Each row is a point on a landscape with many valleys, with its height.
From any point a ball rolls to the lowest of the 3 points nearest to it. It stops when none of these is lower. Distance is the straight distance between rows; heights are no part of it.
givu (h 3.31): [ 87  61  85 121 107 141 132 209 140 127 170  76 122 147 144 166 106  47
 145 114 149 109 151]
Tagu (h 5.75): [106  70 125 102 138 196 136 167  90 185 112 143  74 176 151 180 143 140
 122 146 129 189 131]
Fer (h 6.24): [105  94 120  97 144  99 169 213 115 136 118 107  83  95  90 127 123 128
 178 181 137  86 152]
fizo (h 1.96): [138 155 156 150 129 160 112 129 130 132 108 137 165 106  91 147 181 151
 129  67  75 119 192]
tudek (h 3.53): [114 144 157 147 100 137 124 125 149  77 174  51 140 104  95 142 154 135
 110  84 136  78 167]
gebi (h 4.85): [145 141 123 122 214 125 102 122 147 117 131 226 121 191 149 130 109  99
  62  94 131 138 134]
Dero (h 3.73): [ 84  94 100  92 129 131 146 185 120 152 130 124  87 127 148 143 119 109
 149 160 141 140 124]
suvok (h 4.89): [129 149 149 142  90  90 114  49 142  82 149  69 170 120 101 120  97 111
 103 152 153 115  75]
rodi (h 2.31): [101 117 131 134 142 134 144 137 138 109 140  91 140 111 117 144 153 134
 129 112 123  71 154]
gov (h 3.90): [121 128 138 132 178 169 115 170 110 142 102 187 147 136 126 143 181 122
 140  72  95 112 162]
Rike (h 3.61): [100  80  87  99 100 136 137 187 118 156 154  94  87 142 164 136 125 111
 134 156 159 179 141]
donef (h 5.59): [147 136 131 126  85 202 120 178  96 183 121 138  96  92 130 127 174 184
 137 119 125 193 156]
Zamo (h 6.04): [204 167 158 121 113 122 102 102 112 157 107 186 163 139 146  74  95 166
 122 126 100 173  89]
goser (h 5.08): [124  76 132  95 163 202 103 127 123 190 128 140 103 186 160 182 146 133
  88  84 128 168 149]
Patal (h 1.62): [139 153 145 142 128  88 130  66 149  82 123 100 146 141 111 128 122  97
 108 142 131 100 108]
zemik (h 5.28): [191 181 192  98 123 141 133 120 105 136  71 168 204 147  80  89 109 168
  98  80  89 157 120]
mopag (h 5.54): [131 124 110 130  77 139 159 222 116 164 134  69 118  83  96 130 153 179
 164 118 129 152 169]
nez (h 6.39): [139 165 172 124  91  85 112  84 106  81 127  84 178  86  96 103 105 104
 118 178 162 100  59]
sif (h 3.46): [ 98 136 135 133 165 158 135 146 140 120 134 131 154 128 110 170 182 106
 123  76 116  88 162]
simor (h 1.91): [147 148 165 158 165 129 123 131 123 101  94 149 171 154  88 134 162 117
 115  87 101  96 161]
Nol (h 2.73): [159 140 154 136 185 116 133 133 100  73  72 194 174 190  92 127 128 105
 116 103 111 111 141]
Zura (h 4.76): [164 156 131 143 150 123 112  97 154 119 130 144 153 147 122 128 157 135
 116  88 107 132 146]
sizon (h 4.28): [181 154 132 130 103 171  76 107 134 165 147 149 128 105 150 138 166 175
  87  61 116 161 166]
sor (h 4.83): [133 148 145 137 111 166 136 172  93 161 108 149 107 105 123 142 176 166
 170 126 102 142 163]
Tur (h 4.96): [132 141 141 139  98 149 123 130 131 141 143 103 137 102 116 141 155 172
 157 104 104 116 154]
bili (h 4.57): [168 157 142 128 176  84 141  97 132 102  79 184 147 183 130 104 106  93
 110 128 108 124 101]
Fozu (h 6.43): [197 176 140 118 123 103  94  75 148 139 133 194 127 175 151 104  98 141
  65  94 120 173 113]
Bub (h 4.24): [137 114 134 106 173 194  96 156 116 163 107 186 117 154 135 157 169 123
  84  62 125 138 155]
nizol (h 4.59): [115  94  82 136  53 140 124 186 157 160 152  49 109 111 145 101 125 153
 129 119 171 205 120]
ziled (h 2.76): [ 85  89  85  99 109 132 146 144 149 130 164  89 102 126 185 121  99 103
 135 136 157 147 132]
Kavok (h 6.38): [ 97 127  99 127 127 118 125  75 165 117 164 116 125 118 169 117 121 120
 131 130 135 136 122]
numek (h 1.56): [ 74  99  97 116 114 127 131 139 166 111 194  69 140 138 163 134 115  82
 121 102 148 123 136]
dap (h 6.12): [123 131 109 113  98 167 124 162 121 159 137 114  83 121 161 129 157 180
 130 152 151 186 130]
bag (h 6.23): [134  92 103 100 107 180 129 134 114 173 118 101  80 148 151 132 142 197
 102 149 142 226 124]
ler (h 6.40): [ 92 101 113 106 157 135 129 121 107 149 110 161  75 129 184 136 114 113
 134 171 151 154 104]
nor (h 3.51): [ 86 119 113 112 157 181 120 150 158 135 179 119 149 157 133 177 167  79
 106  77 136 110 149]
lefam (h 2.68): [109 121 124 107 118 170 109 144 136 150 166  96 122 125 165 137 163 144
 134  89 140 153 152]
Muz (h 5.14): [116 119 160 136 127  97 132 135 105 102 113 124 114 110  98 130 136 125
 146 158 116  70 122]
zagin (h 8.32): [141 137 172 133  99 104 136 121  87 129  77 141 136 115  85 118 117 140
 174 192 111 118  84]
fem (h 6.18): [112 130  98 123  93 128 122  98 135 137 144 128  89 106 173 112  93 164
 145 160 141 160  96]
Togig (h 4.62): [130 150 122 145 147 134 121  90 164  92 166 101 163 141 119 159 168 118
 102  81 126 107 164]
tov (h 5.04): [118 117  99 119  73 142 146 166 153 144 159  63 127 106 141 123 125 172
 147 110 148 153 139]
Pibek (h 3.43): [ 82  92 138 111 140 136 160 188 140 109 155  81 138 123 104 164 132  77
 133 107 132  53 149]
zofot (h 5.65): [120 135 103 145  76 141 125 130 140 145 160 110 111  99 148 112 123 185
 151 144 141 155 113]
zenu (h 5.49): [153 121 123 116 193 119 109  79 113 134  95 206  75 151 181 111  76 115
  95 140 121 149 100]
lokiz (h 4.94): [117  98 123 122  92 131 160 185 143 132 142  53 126 102 125 137 141 146
 149 103 143  96 156]
pulet (h 1.32): [156 119 119 118 130 166  87  95 144 152 130 154 103 135 179 126 118 165
  99 121 137 156 115]
ril (h 5.29): [110 127 115 151 182 132 141 111 175  90 160 123 167 152 118 163 145  89
  93 103 145  81 149]
tor (h 3.84): [144 144 158 149 163  87 133  99 122  87  81 146 145 152 111 129 130  94
 127 142 112 100 114]
degi (h 6.14): [106 119 132 127 126 109 152 170  91 153  76 176  87 107 120 112 143 140
 180 190 120 125 129]
boti (h 6.74): [131 122 108 122 123 150 133 133  91 166 104 156  62 116 150 110 117 167
 127 200 152 196  99]
tagom (h 6.26): [105 122 108 138  72 108 138 103 154 113 157  68 124  92 118 105  80 165
 148 143 148 119 108]
gofud (h 5.81): [163 174 124 128 140  67 126  34 165  93 121 126 170 153 140 121  80 109
  92 135 125 146  94]
migiv (h 3.54): [161 155 134 158 117 115 109  71 161 101 148  94 173 138  99 134 141 136
 101 100 122 122 136]
Kere (h 7.37): [131 108  86 133  66  98 145 184 142 147 128  50 127  80  92 104 102 178
 151 153 157 124 134]
Gitef (h 5.26): [191 174 179  93 132 113 137 104 113 129  86 190 186 161 106  69  94 147
  92 107  91 143 100]
Geza (h 0.32): [148 169 167 162 128 138 111 116 133  95 123  94 161 120  79 152 176 116
 109  76 109 102 167]
seve (h 3.25): [151 132 143 139 180 140 125 153  90 114  83 207 145 163 114 112 147 117
 132  96  79 120 150]
gelez (h 5.76): [ 99  98 144 111 161  83 155 152 101 109 104 139  91 110  89 138 105  97
 162 195 131  55 127]
legun (h 3.01): [162 136 138 133 134 127  95  97 121 149 105 169 107 125 164 126 135 147
 132 117 104 140 118]
tuvek (h 5.13): [ 89 139 100 146 190 100 148  69 176  76 156 118 158 161 133 157 110  76
  94 148 158  83 131]
Dak (h 5.11): [143 186 188 135  85  96 109 119 110  76 135  92 199  94  90 110 142 101
 142 134 157  90  75]
Nis (h 3.32): [ 68  81 104 105 144 109 168 151 142 121 154 102 132 123 130 137 109  71
 148 151 144  86 132]
Vudo (h 3.26): [164 164 150 147 131 157  97 148 131 146 127 181 151 124 121 138 178 154
  90  34  92 143 196]
nirov (h 5.12): [ 89 101 129 130 165 140 135 169  98 144  92 192 108 127 129 135 155 116
 171 143 106 102 130]
Lema (h 4.14): [171 145 132 134 167 120  95 134 128 136 126 205 128 167 132 111 152 124
  90  76 101 142 150]
vafom (h 2.03): [161 159 160 160  99 142 102  89 119 116 127  86 178 114  84 132 158 154
 121  95 110 111 138]
Nezis (h 3.83): [ 91 113 136 117 127 156 150 195 103 156 132 115 121 119 124 160 173 133
 166 103 118 115 164]
Foz (h 7.54): [139 143 164 127  79  93 121 129  97  98 117  94 134  81  76 110 105 127
 159 171 143  92  90]
ledis (h 5.62): [190 151 159 111 132 119 137 114  92 131  72 201 159 175 128  79 111 141
 132 126  78 146 104]
Zako (h 3.72): [ 75  78  80  92 137  95 172 141 117 134 147 115  68 131 171 122  61  55
 153 173 164 150 119]
foti (h 7.19): [163 146 133 154  98 116 129 124  91 167  95 181 118 106 119  99 113 176
 181 195 103 167  95]
sivak (h 7.02): [123 101  84 123 110  69 150 133 131 139 115  77  91  77  85  85  52 134
 170 207 166 116 112]
remu (h 4.39): [153 153 136 140 123  99 118  63 144 122 108 134 134 138 136 119 105 126
 123 146 104 137  95]
tuzu (h 7.32): [160 142 130 160  90 133 131 153  69 186  78 195 101 100 121  94 137 182
 160 204 114 185  88]
fif (h 7.25): [136 131 150 136  63  80 120 115 115  95 147  66 141  83  90 109  82 138
 144 171 148  94  92]
dusid (h 4.63): [190 183 178 121 135 114 135 100 118 112  79 135 199 137  81 104 112 139
 103 103 119 122  93]
gevog (h 4.18): [ 83 112 118 128 155  91 154  99 150 100 155 107 131 125 130 134 108  88
 114 158 136  72 128]
Nupe (h 3.95): [116 128 144 137  91 121 147 137 125 114 142  88 113  97 101 132 133 164
 153 137 124  95 140]
doso (h 2.62): [ 89 103 115  95 152 169 133 176 117 147 148 136 110 145 162 162 154 101
 146 133 138 139 136]
par (h 2.87): [156 126 143 115 148 188 102 124 109 173 109 163  86 134 164 137 160 166
 112 105 129 164 144]
Val (h 6.63): [154 144 116 120 157 161  96  97 165 135 155 166 142 158 162 151 152 115
  55  63 161 141 148]
Pepu (h 3.58): [190 162 165 135 110 120 111  87 137 138 109 130 180 139  96 125 130 155
 110 100  97 138 123]
vimoz (h 6.16): [124 130 104 125 187 146 103  96 164 129 150 154 137 150 174 148 134  94
  87 101 138 129 126]
kido (h 6.42): [185 157 160 152  97 129 102 115 102 166 110 145 151 111 118 120 127 176
 161 145  98 159  99]
nibiz (h 5.71): [ 84 128 144 154 173 137 147 145 144  64 141 115 149 136  81 176 152  71
 110 112 155  47 153]
mekad (h 5.64): [105 114 109 142  89 123 132 103 177 103 172  56 138 103 134 108 111 148
 123 106 138 112 124]
Nufu (h 5.34): [140 112 133 138 177 119 122 148  84 137  64 229  94 148 156 108 120 113
 145 154  86 127 114]
firun (h 4.78): [120 141 120 155 106 112 122  53 177  72 178  64 161 130 115 126 120 123
  99 114 140 117 118]
garek (h 6.94): [115 116  81 135  71  90 145 138 136 147 146  85 112  81 112  82  77 175
 158 183 160 154 101]
sevo (h 5.55): [118 136 106 140 190  98 127  91 146 104 124 166 139 162 136 144 118  85
 112 132 120 107 118]
palak (h 3.75): [102  60  77 116 101 110 148 201 153 150 142  66 111 127 122 123  98  78
 162 144 155 130 166]
git (h 5.10): [133 136 104 132 199  98 118 107 118 120 105 201 124 161 164 119 111  81
 104 142 109 128 105]
deku (h 5.21): [ 69 107  95 124 142  62 171  61 135 100 150 123  93 109 153 123  74  84
 139 178 150 106 117]
Duf (h 6.55): [157 136 136 149 114 160 110 147  99 166  99 189  99 104 144 112 140 173
 155 158 109 158 117]
sopav (h 5.68): [126 131 106 125 162 111 122  80 136 132 128 160 106 130 167 125 123 112
 125 145 124 123 105]
rezad (h 4.56): [ 97 107 129 127 166 185 126 195  83 167  83 186 113 129 131 156 158 123
 158 112 113 125 146]
Suk (h 4.49): [139 136 142 145 149 113 129 109 104 128  82 172 116 144 134 115 131 122
 157 145  90 118 113]
sog (h 1.15): [ 97  93 122 104 133 168 113 154 134 141 176  92 106 151 168 155 140 102
 116 114 141 156 138]
roken (h 5.24): [111 136 108 144 121 132 126  86 203  86 197  75 173 146 141 140 149 118
  90  75 147 115 160]
tesam (h 3.79): [139 152 168 141 117 102 127 101 127  58 139  88 150 117  88 132 137  92
 120 133 148  94 105]
Lidir (h 4.23): [103 105  82 121  71 133 138 162 131 144 152  83  77 119 159  99 104 147
 127 159 167 201 111]
vami (h 5.74): [150 150 134 148  86 148 128 153 101 166 130 133 127  95 103 121 147 205
 166 149 116 157 123]
Pudib (h 2.43): [ 69  93 101 109 144 135 152 142 160 108 185  94 145 149 157 149 119  62
 119 106 142  98 140]
duv (h 4.58): [116 125 138 135 121  78 138  73 126  98 116 114 114 119 117 124  92 109
 139 177 124  99  98]
savi (h 6.35): [ 94 100 105 104 135  81 163 135 112 125 123 112  82  91 111 110  72 109
 169 196 143  94 119]

Where does a ball stop that starts at each point below?
sivak => rodi
gebi => Geza
boti => sog
foti => sog
fif => Geza
fem => sog
tuvek => sog

Call two points neighbours if one is among the 3 nearest of the other. Go from one point of each pair to the other, from neighbour to neighbour, staying as low as possible. Name the highest point that can't be avoided.
pulet / sog => Bub
sog / rodi => Pibek
Geza / rodi => tudek
